Points, in no order, along strands that fork and pass close to each other.
In the rows, 128 means zero.
Points whose rows are less than 119 apart are linked; no others are. Some points are linked to none.
k_287: [107 149 144 132 132 147 100 105 134 140 115 105 120 102  64 109  99 167
 113  94  72 119 135 122 144 164 171]
k_767: [ 70 139 138 104 118 148 168 143 152 140 139  91 177 122 109  60 112 163
 137  86 148 121 172 125 101  92 132]
k_988: [139 159 145 155 147 135  86 140 120 104 119 162  92 142 124 126 134 135
 170  72  81 145 136 160  94 110  77]
k_748: [110 110  97 186 126 101 106 139 121 119 120 154 109 155 185 129 116 129
 159 160  64  80  98 169 105 165 147]
k_414: [151 134 107 112 148 108 161  97 109 120 147  93 103  96 161 126 113 115
  88 136 141  96 138 118 113 157 171]
k_831: [168 165 120 175 133 210  97 175  75 107 112 121 165 118 181 122 102 118
  79  99 104 106 135 133  85 128 101]
k_523: [120 111 105 123 171  81 156 125 106 154 130  74 138 109 135  95 106 113
 153 170 113  95 132 104 107 120 204]
k_541: [127 109 192  98 119  84 162 132 157 159 153 100 158 101 133 137 172  91
 181 145 164 118 157  81 129  93 131]
k_712: [134 128  68 113 175 137 154 104  62 117 163 101 147 195 107 125 126 131
 100 112  99 131 112 171  95 207 139]
k_41: [125 117  71 146  67 132 143 113  93 168 137 181 120 148  83 126  94 227
 129 145  97 198 132 125 143 166 107]
k_937: [107 133  76 164  75 155  94 126 139 182 128 118 174 193  84 108  81 169
 115 119  80 132  81 161 148 174 121]
k_435: [125 181 123 119 137 115 140 114 167 102 145 104  91 131  94 129 113 112
 129  72 128 131 154 141  94 118  99]
k_456: [102 113  98 114 135 111 117 129 155 113 136 104 119 113 207 130 110  97
 144 156 150 132  74 138 142 128 109]
k_126: [134  83 129 120 108 122 212 131 115 123 146 163 114 152 156 105 136  92
 100 154 182 158 109 162  96 143 104]
k_35: [130 116  94 105 163 154 166 103  78 132 129  99 154 146 139 118 131 132
  88 132 127 137 111 146 118 196 125]
k_992: [ 71 141 135 100 154 113 171 122 134 127 169 110 129 124 128  84 159 181
 189  93  77  95 158 126 115 103 181]
k_164: [137 120 130 103 155 113  86  92 136 156 143  96 144  89 176 179 147 105
 170 161 151 150 140  72 122 113  97]
k_454: [109  89 131 133 134 104 163 131 171 131 113 175 150 132 202 126 165 118
 193 151 131  99 141 114 125  70 106]
k_369: [169  71 186 124  96 142 144  93 162 134 105 141 158 133 109 165 163 117
  93 139 179 142 143 107 164 114 125]
k_739: [126 149  72 159 132 135 103 178 108 110 133 164 119 158 180 128 110  88
 152 137 109 144  91 157 114 116  92]
k_816: [143 116 211 102 158  99 130 129 129 143 119  97 145  90 127 170 185 103
 185 129 123 100 155  78 129  91 123]
k_896: [172 167 128 136  53 168  87 120  82 125 126 129 129 148 112 146 116 175
  78 103 131 156 118 138 148 113 105]
k_647: [132  98 183 120 183 103 113 136 133 115 111 118 137 121 159 176 174  90
 171 134 134  95 127 136 123 111 129]
k_677: [150 147 144 132 185 175 145 139 112 112  64 120 168 129  91  98 150 137
 141 101 104 119 193 130  88  85  96]
k_32: [137 122 166 136  98 147  68 101  68 173 120 166 156  99  92 140 130 189
 150 141  80 168  97  81 140 185 118]
k_586: [111  97  93 103 170  77 157 101 139 142  87 108 124 114 145 144 145  95
 183 182 145 126  86  92 184 105 112]
k_6: [114 124 134 122 164 105 183 171 155 113 115 173  99 154 112 115 135  59
 174 140 164 157 125 136 122 122  74]
k_121: [120 131 180  91  85 157  78 127 172 105 147 111 133  98 136 167 141 123
  78 102 206 162 114 113 160 106 119]
k_917: [121 123 122 121 134 151 127 132 119 163 112 111 179 130  73 101 102 151
 111 134 131 169 154 121 101 117 143]
k_513: [ 77  98 137 117 129 135 115 136 177 147 112 161 195 135 168 125 161 120
 184 136 135 132 155 117 143  67 113]
k_551: [ 88 118 117 102 165 106 168 137 149 138  83 109 154 138  71  84 140 120
 161 119 131 135 146 125 146  97 145]
k_58: [153 147 109 156  52 131 140  94 113 137 123 111  94 111 143 101  75 153
  53 143 145 113 114 114 132 149 121]
k_416: [130 132 150  99 130  89 175 108 167 119 123  37 156 119 122  94 139 157
 137  98 160  77 171 101 163  47 141]
k_738: [143 193  57 164 168 191 133 161  80  98 129 166 108 161 113 105 109 116
 102  93  72 130 147 123 103 140 112]
k_683: [111  99 145 161  80 128  72 148 178 162 101 115 190 138  80 118 100 146
 107 143 143 141 119 126 142 101 167]
k_400: [129  86 175 143 116 130  95  91  47 171 114 143 135  95 140 106 118 174
 185 141  75 138 109  90  95 182 120]
k_260: [144  80 156 100 169  72 165  97  80 129 109 112  97 114 135 135 157 129
 173 163 100  88 109 129 147 152 151]
k_925: [142 163 145 151  46 126 114 142 135  93 139 169  49 158 140 151 136 113
 101  86 158 125  98 159 154  94 143]
k_827: [113 175 105 136 135 172 102 178  79 140 112 116 152 137 114  83  86 120
 131 106 133 183 133 109  94 130  57]
k_227: [ 96 133 100 111 181 132 177 155 136 136  89 156 138 154  82 105 140  83
 161 132 136 166 141 126 119 100 110]
k_769: [147 116 147 143  74 135  46 102  85 160 110 172 143 103 113 165 111 209
 125 161  93 172 107 109 163 133 118]
k_579: [ 98 138 100  79 139 177 121 130 167 127 134 101 148  56 145 133 124 153
  96 128 194 153 173  86 170 109  95]
k_422: [110 140 178 146 154 135 113 133 138 103 103 166  99 117  96 110 122 159
 177  77  57 120 154 145  86 128 138]
k_682: [158  99 179 108  85 134 102  96 174 117 121 133 136 110 166 160 153 110
  62 141 200 122 109 138 169 113 125]
k_801: [144 120  99 127  87 116 108  97 108 132 111 101 125  96 130 124  72 154
  80 154 148 146  90 116 165 150 101]
k_887: [129 112 157 128 167  90  94 148 191 111 137 107 125 144 144 160 147  72
 175 117 139 111 112 131 137 104 115]
k_4: [137 126 113 122 109 147 116 101 129 142 133 152 148 105 149 133 129 156
 116 147 152 167 168  98 130 115 109]
k_357: [152 167 174 143 121 136 121 125 173  70 132 110  85 146 101 109 121 126
 105  44 146 115 144 161 104 106 108]
k_9: [ 52 133 144  90 157 180 128 146 106 121 173 122 165  96 158  83 133 137
 143 106 121 138 134 112  92 193 103]
k_492: [136 115 110  90 121 147 171  92  63 128 162  88 153 139 184 118 117 125
  63 146 167 132 124 135  79 194 106]
k_928: [ 83 111  93 158 136  90 100 101 132 141 116 143 116 126 165 102 112 142
 171 175  62  71  96 129 154 151 162]
k_912: [113 170 122  97 160 142 100 118 105 114 173 119 107  98  93 140 123 142
 145  98 120 191 147 109  88 153 109]
k_241: [128 135 153 161 104 140 140 145 192 134 122 108 115 116 145  77  91 116
  79 115 175  89 172 100 108  83 158]
k_616: [143 194 105 160 127 106 127 169 101 100 179 136  57 139 138 135  97  82
 119 106 125 146 129 144  67 122 130]
k_253: [168 151 180 137 109 112 149 143 119  85 135 113  98 143  82  98 114 111
  80  75 148 125 121 167 102 139 125]
k_564: [ 88 116 148 131 116 195 143 121 131 157 111 116 191  87 114  80 117 165
  98 115 107  97 150  97 126 167 156]
k_789: [165 128 186 122 176 153 103 147 112  75  90 145  93  87 154 175 163 104
 120 117 134  97 104 133 157 142  89]
k_250: [157 147 162 154 130 163  90 142 132 116 152 169 102 100 191 170 158  96
 104 119 114 104 154 122  93 120 149]
k_994: [131 114 100 149 179  66 144 115 159 124 103 136  84 138 124 142 129  86
 177 188  95  76 108 125 156 116 163]
k_869: [111 115 148 100 160 100 171 129 165 123  87  55 174 156  97  94 159 127
 159  95 144  78 139 138 155  61 143]
k_44: [123 159 132 119 151 159 115 159  84 144 102  76 170  91 122  75 102 127
 151 115 133 148 175  92  87 104  78]
k_333: [109 155 135  81  96 161  53 123 133 116 163 103 139  83 139 169 112 135
 101 101 162 187 106 127 175 140  95]
k_326: [119 101 174 106 141 173  81 130 153 133 140 189 179 139 146 164 184 105
 143  96 129 160 132 157 118 126 114]
k_130: [114 114 170 131 193 125 144 169 115 113  76 155 150 121 117 123 167 106
 208 121  77  95 153 137 125 100 144]
k_300: [135  95 155 131 126 114 147 131 192 164 134 110 175 129 103 138 148  93
 131 132 143  96 185 105 105  80 207]
k_708: [157 160 105  81 150 115  98 101 120 142 181 104  97 104 107 187 128 142
 132 132 143 190 163  74 115 132  95]
k_872: [128  81 101 110 154 107 153 130 157 147  59 116 179 150 121 137 150  86
 162 192 155 119  88 111 188  98 137]
k_608: [125 124 113  70 139 124 168  95 139 125 142 127  91 110 138 134 155 111
 127 130 189 167 132 106 134 132  74]
k_993: [ 56 100 150 104 152 143 165 153 140 124 180 123 164 112 155  83 141 128
 150 121 122 107 117 137  95 171 158]
k_631: [114 108 192  63 139  63 211 107  98 126 115 101 106 117  77 102 150 148
 186 119 162 141 137 101 133  99 111]
k_88: [113  78 189 123 164 109 144 181 107 137 124 136 174 150 143 124 165  84
 192 133 126 127 135 143  54 116 112]
k_331: [132 100 103 129  93 128 156 103 117 163 150 152 144 127  88 126  86 209
 128 170 133 187 164 117 126 169 135]
k_334: [159 178  73 150 174 188 143 188  37  97 155 115 118 151 132 118  88 109
  91  99  91 114 120 116 114 177  86]
k_134: [155 138 137  97 163 101 120 108 102 135  85  38 141 105 140 127 130  97
 146 133 147 106 132 102 129  97 103]
k_244: [103 153  96 149 125 127  95 117 169 149 106 100 145 150 116  77 106 149
 118 122  94  77 128 145 143 120 159]
k_73: [108 146  76 150  86 146  97 117 130 150 145 171 123 105 107 133  80 205
 136 138  84 174 127 101 133 138 122]
k_487: [114 114  74 133 123 132 166 119 173 147 143 154 169 144 175 107 140 117
 113 156 155 127 167 129  94 102 133]
k_232: [100 127 133 115 101 117 120  92 191 109 161 200  74 139 105 155 147 145
 128  86 128 145 121 148 152 139 151]
k_419: [115 145 100 176  75 137  76 149  98 130 139 172 123 139 160 138 115 113
 138 160  84 118  41 145 171 158 140]
k_898: [149 127 145 126 175 122 166 146  93  79 100 181  78 153  89 133 127 104
 133 127 142 158  91 160 139 172  96]
k_161: [116  99 130  88 148  66 206 105 109 152 121 128 114 127  96 117 148 152
 192 144 125 147 131 117 129 100 104]
k_437: [171 166 125 164 154 110 137 148 120 123 149 133  69 112 133 133 118  98
 115 120 105 125 164 118  76 125 128]
k_269: [ 59 116 140  95 109 125 110 110 171 126 171 113 131 100 178  85 119 155
 141 100 136 102  91 116 148 150 157]
k_932: [181 162 157 134  80 152 108 128  86 118 132 121 112 161  83 129 127 138
  73  81 127 159 136 152 115 127 139]
k_624: [ 89 125 124 137 118 167 177 108 164 137 104 156 147  96 126  74 118 169
 113 125  99  92 174 106 150 127 176]
k_938: [114 138 128  89 165 138 166 125  90 122 129 102 159 113 141 101 152 160
 166  98 101 111 162 134 104 106  85]
k_679: [171 153 135 184 123 197  98 150  84 112 112 163 128 103 187 159 143 120
  81 115 104 100 164 126 113 123 110]
k_177: [144 119 124 147  85 146 135 144 141 152 153 138 129 111  74 119  94 208
  65 151 164 190 179 119 104 148 155]
k_592: [193 153 127 124  46 156 100 129  43 127 124 129 127 147 128 188 144 153
  84 139 156 172 100 118 152 101 121]
k_621: [147 117 122 116  84 135 114 114 139 122 140 118 143 172 140 154 136 131
  69 115 155 125 107 184 138 123 129]
k_501: [134 151 106 153 123 120 114 127 149 123 145  95 109 100 171 106  94 109
  86 135 143  80 147 114  98 110 166]
k_104: [190 159 131 135  76 157  95 127  79 142 162 154 120 141 136 220 164 107
  79 165 155 178 119  86 137  91 146]
k_200: [125  83 168 136 146 110 153 149 129 140 149 155 135 131 177 114 147  90
 163 133 126 114 163 138  58 120 115]
k_575: [118  85 136  79 147  60 177 112 135 140  93 130 127 142  98 128 153 117
 207 157 155 140  99 111 164 125 121]
k_940: [113 119 154 154  84 125  84  91 180 117  98 145 105 105 168  91 105 187
 133 110 108  78 137 125 138 103 113]
k_941: [117 134  75 148 142 165 141 101 140 141  84 170 142 108 120  97 139 169
 134 143  71 102 183 119 132 109 169]
k_431: [125 181  93 126 143 144  94 130  80 112 109 165  80 162  46 147 121 137
 132 121  66 162  98 149 171 161 132]
k_113: [103 131  93  88 125  79 165 121 140 149 156 121 118 127 118 121 108 138
 140 137 191 179 131 123 120 130  76]
k_821: [126 115 140 115 147  76 102 136 167 160 132 100 151 158 118 137 135  99
 168 122 142 125 118 142  98  96 142]
k_457: [168 133 143  91 162  84 107  83 127 141 153 112  92 100 133 194 161 118
 170 138 150 163 149  68 113 124  78]
k_635: [139 164  51 163 162 195 130 175  84  86 112 169 105 168 126 135 126 102
  92 126  72 102 136 144 153 166 135]
k_599: [124 191  78 159 116 149  98 188  80 119 123 139 119 169 115 123 105  96
 133 102 123 174 113 142 114 102  87]
k_194: [158  86 124 126 144 106 113 100 133 165 114 110 179 125 168 173 150 105
 163 184 144 133 127 101 125 111 145]
k_376: [103 101 101  87 169  70 120 126 129 144 129  90 155 158 101 121 122 112
 182 138 120 157  86 141 120 133 139]
k_198: [136 164  94 131 104 148  82 142 131 123 203 109 148 126 147 180 132  99
  91 128 144 156 110 134 137 125 165]
k_272: [124 107 106 143 165  93 186 104  89 125 151 109  95 105 171 100 115 136
 129 175 113  78 124 106  98 160 188]
k_470: [118 117 124 108 223 120 161 146  99 108 105 136 130 109 138 145 166  98
 196 143  98 120 150  96 121 126 135]
k_321: [121 157  95 149  81 187 132 163 118 148 176 155 150 114  73 141  89 187
  71 119 136 200 156 128 131 165 165]
k_61: [146 156 101 124 191  77 141 143 162  96 116  62  98 169 117 136 114  92
 136  80 123  88 133 176 116 113 120]
k_249: [107 158 178 130 120 151 122  87 120 111 125 118  66  96  57 100  95 187
 126  71  69 109 107 109 141 185 143]
k_135: [148 150 159 145 158 193 133 124 121  91  64 104 136 107 111  79 114 148
 118  70  82 112 168 149  99 121  91]
k_217: [104 117 155 110 156  95 164 116 124 128 132 144 100 114 102  93 129 154
 203 105  68 107 144 136 102 128 164]
k_701: [139 121 115 123  80 140 172 124  90 135 170 134 141 146 173 108 134 104
  79 140 181 167  92 138  81 173 105]
k_79: [ 88 120 102 109 140  98 137 130 137 144 133  85 151 127 107  95  83 130
 158 160 118 122  94 125 128 144 176]
k_556: [179 148 127 128 105 122 129 132 153 111 181  97 104 182 116 157 156  93
  63  76 150 126 124 178 120 118 146]
k_666: [107 111 175 135  86 143  55 111 177 127 117 166 137 135  72 148 155 160
  99 118 120 126 124 146 176 118 171]
k_771: [184 106 152 134 123 132 141  85 141 143  98 130 129 130  51 154 145 128
  58 158 134 117 152 138 156 132 191]
k_407: [118 114  89 117 109 124 158 102 168 146 157 139 131  91 178 129 128 141
 117 163 164 140 170  99 118  92 105]
k_274: [134 120 148 123 161 115 143 138  92 113  88 142  85 112  83 121 108 107
 130 157 133 157  88 121 152 152 111]
k_304: [158 129  96 140  64  91 139  98 169 122 174 164  82 173 105 157 126 132
  92 107 147 122 128 151 127 107 144]
k_746: [135 151 143 134 157 144 151 143  76  94 139 134 100 129 117 107 110 134
 125  89  94 135 126 148  89 174  91]
k_90: [123 141 126 158 106 136 143 109 152  99 146 155  83 140  97 120 129 122
  54 123 119  84 122 158 173 142 191]
k_354: [151 104 148 147 140 133  96 113 126 127 159 186 111  90 211 182 172 105
 154 144 115 116 144 120  98 121 134]
k_516: [136 164 123 138 181 100 139 123 163 109 147 116  63 124 136 137 137 116
 165  91 106 108 152 123  95 109 104]
k_795: [143 103 141 118 125 132 125 153 179 169 143  70 202 127 138 124 137 108
 112 143 187 124 183 102 102  72 172]
k_659: [121 113 184 158 112 125 116 109 169  94  49 119  98 100 146  82 115 155
 124 103 129  61 121 125 166  98 114]
k_735: [103 132 115 167  67 131  78 117 162 137 115 195 110 118 167 102  95 177
 132 123 101 119  90 124 140 139 111]
k_509: [160 113 125 145 111 141  91  97 116 119  78 182 140 145 125 150 132 137
 116 122 104 122 107 161 137 116 122]
k_802: [ 99 139  96 162 128 138  77 192 103 111 139 142 130 151 156 148 114  88
 151 138  90 123  43 177 148 152 120]
k_661: [180 143 148 123 154 116 125 111 166 130  92 125 124 127 133 161 153  75
 152 115 132 113 164 103 132  86  73]
k_504: [155  93 141 135 123 100 173 123 186 150 118 129 149 165 136 112 178  99
 128 137 163  63 163 105 129  80 166]
k_589: [137 156 148 141 137 156 107 141  86 138  90 118 121  65 157  96  98 122
 152 150 144 155 154  64  88 109  74]
k_526: [139 122 127 150  92 144  96 142 182 139 106 106 161 147  84 111 101 132
  47 127 150 120 151 136 144  77 181]
k_770: [171 111 142 126 164 125 155 106 108 121 160 166  91 110 184 162 173  99
 119 157 137 120 165 100 103 139 116]
k_478: [144 113 151 128 123 172  78 115 141 120 108 174 145 145 163 161 173 123
 121 100 106 114 132 169 147 130 122]
k_225: [114 154  89 175 129 136 115 120 153 134  85 145 116 121 107  83  86 156
 140 135  73  89 164 129 131 102 162]
k_668: [145  98 200  74 143  99 206 109 108 130 104 128 112  91  80 124 172 108
 145 142 179 160 143 111 121 142  99]
k_840: [ 94 159 142  91 153 139 140 134 160 118 118  76 134  53 129 109 125 148
 139 114 172 126 185  83 139  71 107]
k_31: [ 85 117  71  96 100  81 118 120 157 140 148 112 131 144 158 121 102 124
 129 142 177 158  88 140 132 131  84]
k_915: [ 96 102 155 117  95  99 108 101  88 143 156 138 122  99 173 115 111 167
 170 144 108 148  88 110 103 177 103]
k_639: [130  89 204  74 154 108 197 139 116 119  94 105 111  98 143 130 179  88
 142 137 203 128 135 116 138 122  78]
k_549: [120 145 128 147 132 143 144 119  91 112 127 156  69 114  88 102 111 161
 128  90  59 103 107 146 128 201 120]
k_606: [114 137  90 151 108 149  98 122 160 151 106 115 156 188  80  86  88 197
 116  93  75 110 139 163 143 131 116]
k_794: [132 138 138 152 119 127 148  94 176 112 150 201  76 129  77 124 139 141
  93 119 101 119 154 149 138 141 186]
k_109: [175 106 136 113 103 132 142 100 108 139 110 130 141 158  51 172 148 127
  64 156 171 165 123 142 154 139 158]
k_571: [125 148  67 151 173 167 116 151 141  95 124 190 133 167 133 162 143  89
 119 117 101 123 136 161 141 132 138]
k_976: [117 116  83 146 115 164 113 140 128 149 131 118 188 178 157 121 117 128
 108 146 119 113  72 173 143 165 139]
k_76: [135 100 123 133 133  75 177 142 176 138 124 129 136 179 177 131 166  80
 179 138 148  66 143 129 126  81 113]
k_141: [124 181  97 153 104 139  94 137 120 117 100 157  85 131  55 123  76 150
 132 111  82 160  96 133 156 124 118]
k_230: [123  85 159 139 181 102 156 151  85 120  68 105 126 104 101 126 128 115
 164 171  98  72 116 131 145 141 171]
k_181: [117 145 121 158  63 149  89 126  92 143 146 158 112 122 121 141 105 164
 107 143  77 135  64 120 173 167 148]
k_494: [165 183 105 169 144 165 133 203  70 109 121 123 111 129 165 116  88  99
  90 121 132 126 130 126 108 129  99]
k_358: [166  87 181 120 150 102 146  83  81 148 110 120 112 107 111 149 159 131
 133 161 105 105 138 118 106 150 175]
k_286: [ 97  93 109 159 180 116 136 159 109 128 143 154 125 129 213 122 127 107
 188 168  90  91 112 141  92 171 150]
k_765: [130 120 152  96 172 143 102 128 146  95  70 133 111 119 110 178 158  94
 140 118 135 122  94 130 197 123  98]
k_530: [159 166 170 172 129 162  80 187  98  94 122 154  92 140 154 138 119 118
 136  64 107 114 152 169  71 115  71]
k_467: [ 59 130 154 102 128 146 181 166 131 151 178  90 179  88 145  61 137 134
 143 112 144 108 172 126  88 113 153]
k_620: [ 47  90 124  72 104 108 141 108 152 124 173 115 170 125 150  98 123 164
 144 109 163 136  84 146 131 183 130]
k_930: [ 96 144  80 136  78 151 128 180 145 146 160 140 148 126  76 113  68 175
 106 145 139 211 107 116 156 156 137]
k_982: [124 170 131 131 172 145 113 160  74  88 117 144  69 150  60 154 127  96
 128 126  86 130  75 163 174 185 154]
k_187: [129 139 154 118 183 141 148 153 132 113  52 106 157 115 117 122 167 128
 174 118  98  90 166 118 139  63 116]
k_387: [115 175 110 116 134 124  58 130 154 112 173  90 129  97 132 158 107 114
 119 106 142 156 110 124 150 121 130]
k_741: [153 126 146 140  80 141  92 138 110 132 103 171 139 125 128 148 141 116
 104 154 134 149  86 122 159 131 114]
k_732: [115 124  93 108 104 106 113 108 131 151 127  63 150 112 132 117  78 199
 122 141 156 134 125 120 154 140  87]
k_704: [104 145 141 107 144 113 102 101 147 106 168 172  91 125 102 156 159 139
 159  82 102 169 149 138 106 145 125]
k_426: [ 61 133 127  88 118  96 163 111 155 124 169 110 118  81 183  85 151 167
 165  99 113  97 142  96 131 110 150]
k_471: [138 128 142 162  92 148 120 117 184 115  96 110 124 120 103  76  98 152
  59  92 154 109 156 128 125  93 156]
k_315: [177 106 106 127  91 116 115 108  99 161 142  96 154 147  61 164 109 168
  62 162 150 179 120 147 132 163 170]
k_882: [116 170  88 168  56 144  67 138 136 158 112 147 118 120  92 110  65 190
 126 110  87 160 112 108 174 128  87]
k_97: [113 130 108  75 191 116 208 127 104 118 110 123 149 130 144 118 181 126
 180 124 100  98 164 116 142  96 132]
k_726: [129 116 136 126 124 142 159 122 167 129 157 159 138 141 162 119 161  80
 121 116 164 130 157 140  87 117 124]
k_461: [130  93 185 134 169 135 120 178 103 144 110 148 183 176 102 104 141  95
 161 100 110 149 138 171  78 142 114]
k_723: [ 88 143 119 166  52 152  88 127 160 121 147 162 111 107 115 133  92 163
  87 135 137 143  68 112 196 163 163]
k_699: [ 99 103  96 113 134  92 117 117 141 168  87  80 170 114 113 120 123 170
 163 168 118 110 140 106 171  68 171]
k_745: [125  90 145 127 165  90 181 144 132  91 125 179  76 153 114 134 144  88
 169 113 140 136 108 156 119 159  78]
k_459: [ 98 169 139 110 137 140 157 138 131 130  91  92 131  79 126  69 102 160
 156 115 152 134 180  93 109  74  69]
k_183: [184 102 128 123 113 122 104  85  50 145 133 112 153 151  82 156 122 159
  75 161 107 149  98 145 109 174 164]
k_325: [118 154 102 148 171 116 111 189 154  79 141  83 102 169 146 148 120  83
 137  90 120 101 142 169  96 108 103]
k_911: [163 119 148 135  88 154 118 125  95 141 143 184 150 129 153 176 163 102
 107 179 155 182 118 112 119 112 115]
k_39: [175 126 166 149 141  98 159 147 137 144  99 134  97 123 162 131 144  77
 177 143 155  94 173  86  96  77  51]
k_596: [133 107  77 146  95 112 191 112 138 126 161 186  97 158 175 119 130 106
 109 162 154 144 100 153 115 153 130]
k_899: [138 131  75 151 124 123 169 154  87  95 156 199  81 170 174 154 144 100
 121 161 134 129  87 169 136 160 122]
k_833: [159 106  93 139 159 113 144 113 153 151  94  97 172 143 143 140 146  87
 139 184 156  96 127 106 153  89 150]
k_477: [100  87 115 160 194  98 158 161 122 106  94 126  95 145 128 138 127  94
 152 178  98  57 114 166 152 152 170]
k_603: [150 160 144 161  99 143 106 152  60 116 160 142  90 140 143 128 103 135
  93 104  90 124  91 143 101 188 103]
k_697: [ 72  88 136 100  93 106 106 112 111 163 182 125 180 124 176 108 114 151
 169 149 131 152  70 137 103 190 131]
k_743: [ 84 133  97 157 157 104 116 127 178 115 113 154  75 117 157 124 109 110
 170 169  91  73  97 124 177 134 165]
k_612: [ 86 121  92 128  68 124 105 149 175 112 150 141 125 117  86 112  88 143
 104 137 173 178  87 129 190 148 153]
k_484: [ 87 109 115 147 165 138 128 167 121 106 162 124 138 111 218 126 126  83
 148 168 119 102  88 148 129 163 130]
k_184: [144 136 168 142 131 112 150 136 126 144  65 129 113  88 146 101 116 106
 161 159 158 129 163  76 115  73  80]
k_172: [139 120 118  89 110 159 122 120 162 144 118 115 143  72 148 158 140 178
 107 140 190 163 209  76 145  90  76]
k_221: [158 170  67 141 120 118 115 125  53 112 133 102 107 183 108 137 106 147
 104 117  88 134  97 153 119 142 120]
k_389: [152 136 148  90 140  81 178 116 134 135 125  21 133  97 127 114 145 105
 130 124 164  81 154  86 129  59 128]
k_734: [171 142 152 118 169 150  88 119 185 109  91 108 124 111 111 187 160  97
 123 103 154 130 140 108 176  85  93]
k_694: [104  78 159  80  95  76 161 112 151 164 146  88 153 104 136 118 135 136
 151 151 197 132 137  90 149  91 144]
k_981: [155 103 159 114 170 141 148 139  88  79 141 157  69  95 179 184 151  88
 108 144 141 114 126 125 137 172 104]
k_671: [118 100 134 110 153 139  97 119 178 154 142 160 205 149 157 167 178  98
 184 128 123 137 158 135 129 105 136]
k_591: [ 89  98 120 100  97 100 113 113 149 159 105  72 176 110 140 116 106 210
 139 148 161 122 146 105 161  89 134]
k_587: [ 64 114  91 115 143  89 114 135 120 173 142  84 184 105 139  98 100 164
 199 161 111 119 121 101 136  96 166]
k_7: [142 134 172 139 127 120 115 152  70 104 100 129  92 121  60 139 113 100
 125 158  98 154  51 136 173 180 162]
k_908: [110 125 131 137  76 181 127 132 135 153 129 105 191 107 108 101  99 181
  87 124 138 150 138 114 125 153 136]
k_883: [165 130 167 135  60  81 133 108 113 103 127 168  57 153 127 134 134 140
 102 117 146 133  82 162 127 128 115]
k_879: [123 148 134 176 159 143 111 185 154  64 139 119  98 166 125 144 107  96
  91  81 107  77 130 192 126 127 137]
k_236: [110 107 134 122 138 133 123 147 128 161 117 146 167 159  87  96 124 112
 130 130 133 167 111 157  90 144 130]
k_180: [118  87 153 124 106  82 147 132 176 149 144  61 179 131 158 107 139 108
 115 163 202 104 130 102 123 106 170]
k_265: [169 179  92 137 109  95 118 144  79 122 164 111  95 193 114 142 114 107
 104 112 120 150 109 168  78 128 134]
k_114: [148 150 101 161 144 147 116 189 146  83 128 176  90 178 141 164 144  80
 104 116 123 103 109 179 154 119 128]
k_482: [180  99 146 127  91 136 137 131 153 165 121 155 162 145 136 162 156  82
 103 182 194 156 151 107 135 108 107]
k_464: [154 155 104 120 145 133 120 115 150 120 202  96 112 141 145 180 140  78
  79 115 146 129 135 140 111 143 158]
k_681: [197 151 104 154  98 108 136 122 140 134 153 134  95 173 108 172 129  82
  82 119 161 134 130 146 135  89 153]
k_900: [107 103 146 143  68 132  55 101 152 149 115 177 146 108 140 146 117 194
 159 136 112 156 106 118 163 120 108]
k_998: [201 111 139 134 125 102 142  77  73 145  97 104 123 133  99 146 124 149
  95 170 124 141 135 125  97 142 143]
k_954: [154 102 165  96 149 124 180 115 138 110 117 134 103 106 152 167 149  62
 101 140 190 147 133 100 160 145  81]
k_140: [ 92 134 109  96 117 123 157  98 163 132 165 103 119  91 192  91 139 158
 144 114 156 107 180 107 103  85 109]
k_468: [141 122 132 137  95 110 129 113  94 109 138 146  85 135 178 125 120 126
  97 126 125 119  99 154 122 164 106]
k_967: [123 135 103 172  93 169 122 135 112 158 125 135 158 169 122  89 114 134
 106 127  67 103  71 153 156 198 143]
k_903: [102 127  91  82 127 159  94 118 118 145 184  87 171 132  79 157 108 189
 118 124 118 182  99 118 154 208 150]
k_574: [130 167 137 163 147 191  88 123 124 118  96 121 141 128  85 106 121 156
 108  74  60 110 154 141 113 159 135]
k_752: [ 94 136 124 101 140 154 162 102 118 124 135  60 158 116 120  83 128 155
 130  94 116 100 163 128 120 131 146]
k_820: [139 114  98 124 118 165  98 119 141 136 147 120 201 173 169 169 156 107
  90 154 148 129  98 164 137 125 156]
k_906: [140 148  66 137 162 107 126 117  60 138 148  95 121 195 115 112  98 134
 137 133  67 122  87 162  95 199 130]
k_979: [156 111 168 130 113 136  93  99 169 128 139 146 131 111  65 175 166 128
 100 116 128 128 147 140 141 116 199]
k_149: [128 144 130 141  64 111 120 129 182  98 182 156  63 165 130 146 131 114
  68 106 152 110 110 155 151 117 179]

Follow the links from the first point to the second, and from the first to the third. Name the last point that the two ways share.
k_494 / k_172 / k_599 | k_44
k_912 / k_253 / k_937 | k_556
k_32 / k_236 / k_802 | k_407
k_232 / k_482 / k_677 | k_149
k_422 / k_225 / k_738 | k_407
k_164 / k_917 / k_454 | k_556
k_6 / k_39 / k_840 | k_44
k_516 / k_794 / k_300 | k_911
k_509 / k_596 / k_883 | k_911

A fork is a point with three links, a tip a point with one. Leave the first point through the second and follow the links. Name the first fork or tip that comes.
k_541 / k_694 | k_911
k_141 / k_882 | k_44
k_981 / k_770 | k_61
k_683 / k_526 | k_79
k_164 / k_457 | k_149
k_574 / k_135 | k_9
k_697 / k_915 | k_659
k_954 / k_608 | k_666

A fork is a point with three links. Follow the links from the first point to the second and name the forks in between, in order.
k_726 / k_334 | k_407 > k_44
k_802 / k_32 | k_44 > k_407 > k_426
k_253 / k_333 | k_911
k_574 / k_911 | k_149 > k_556
k_482 / k_164 | k_556 > k_149
k_591 / k_471 | k_79
k_457 / k_677 | k_149
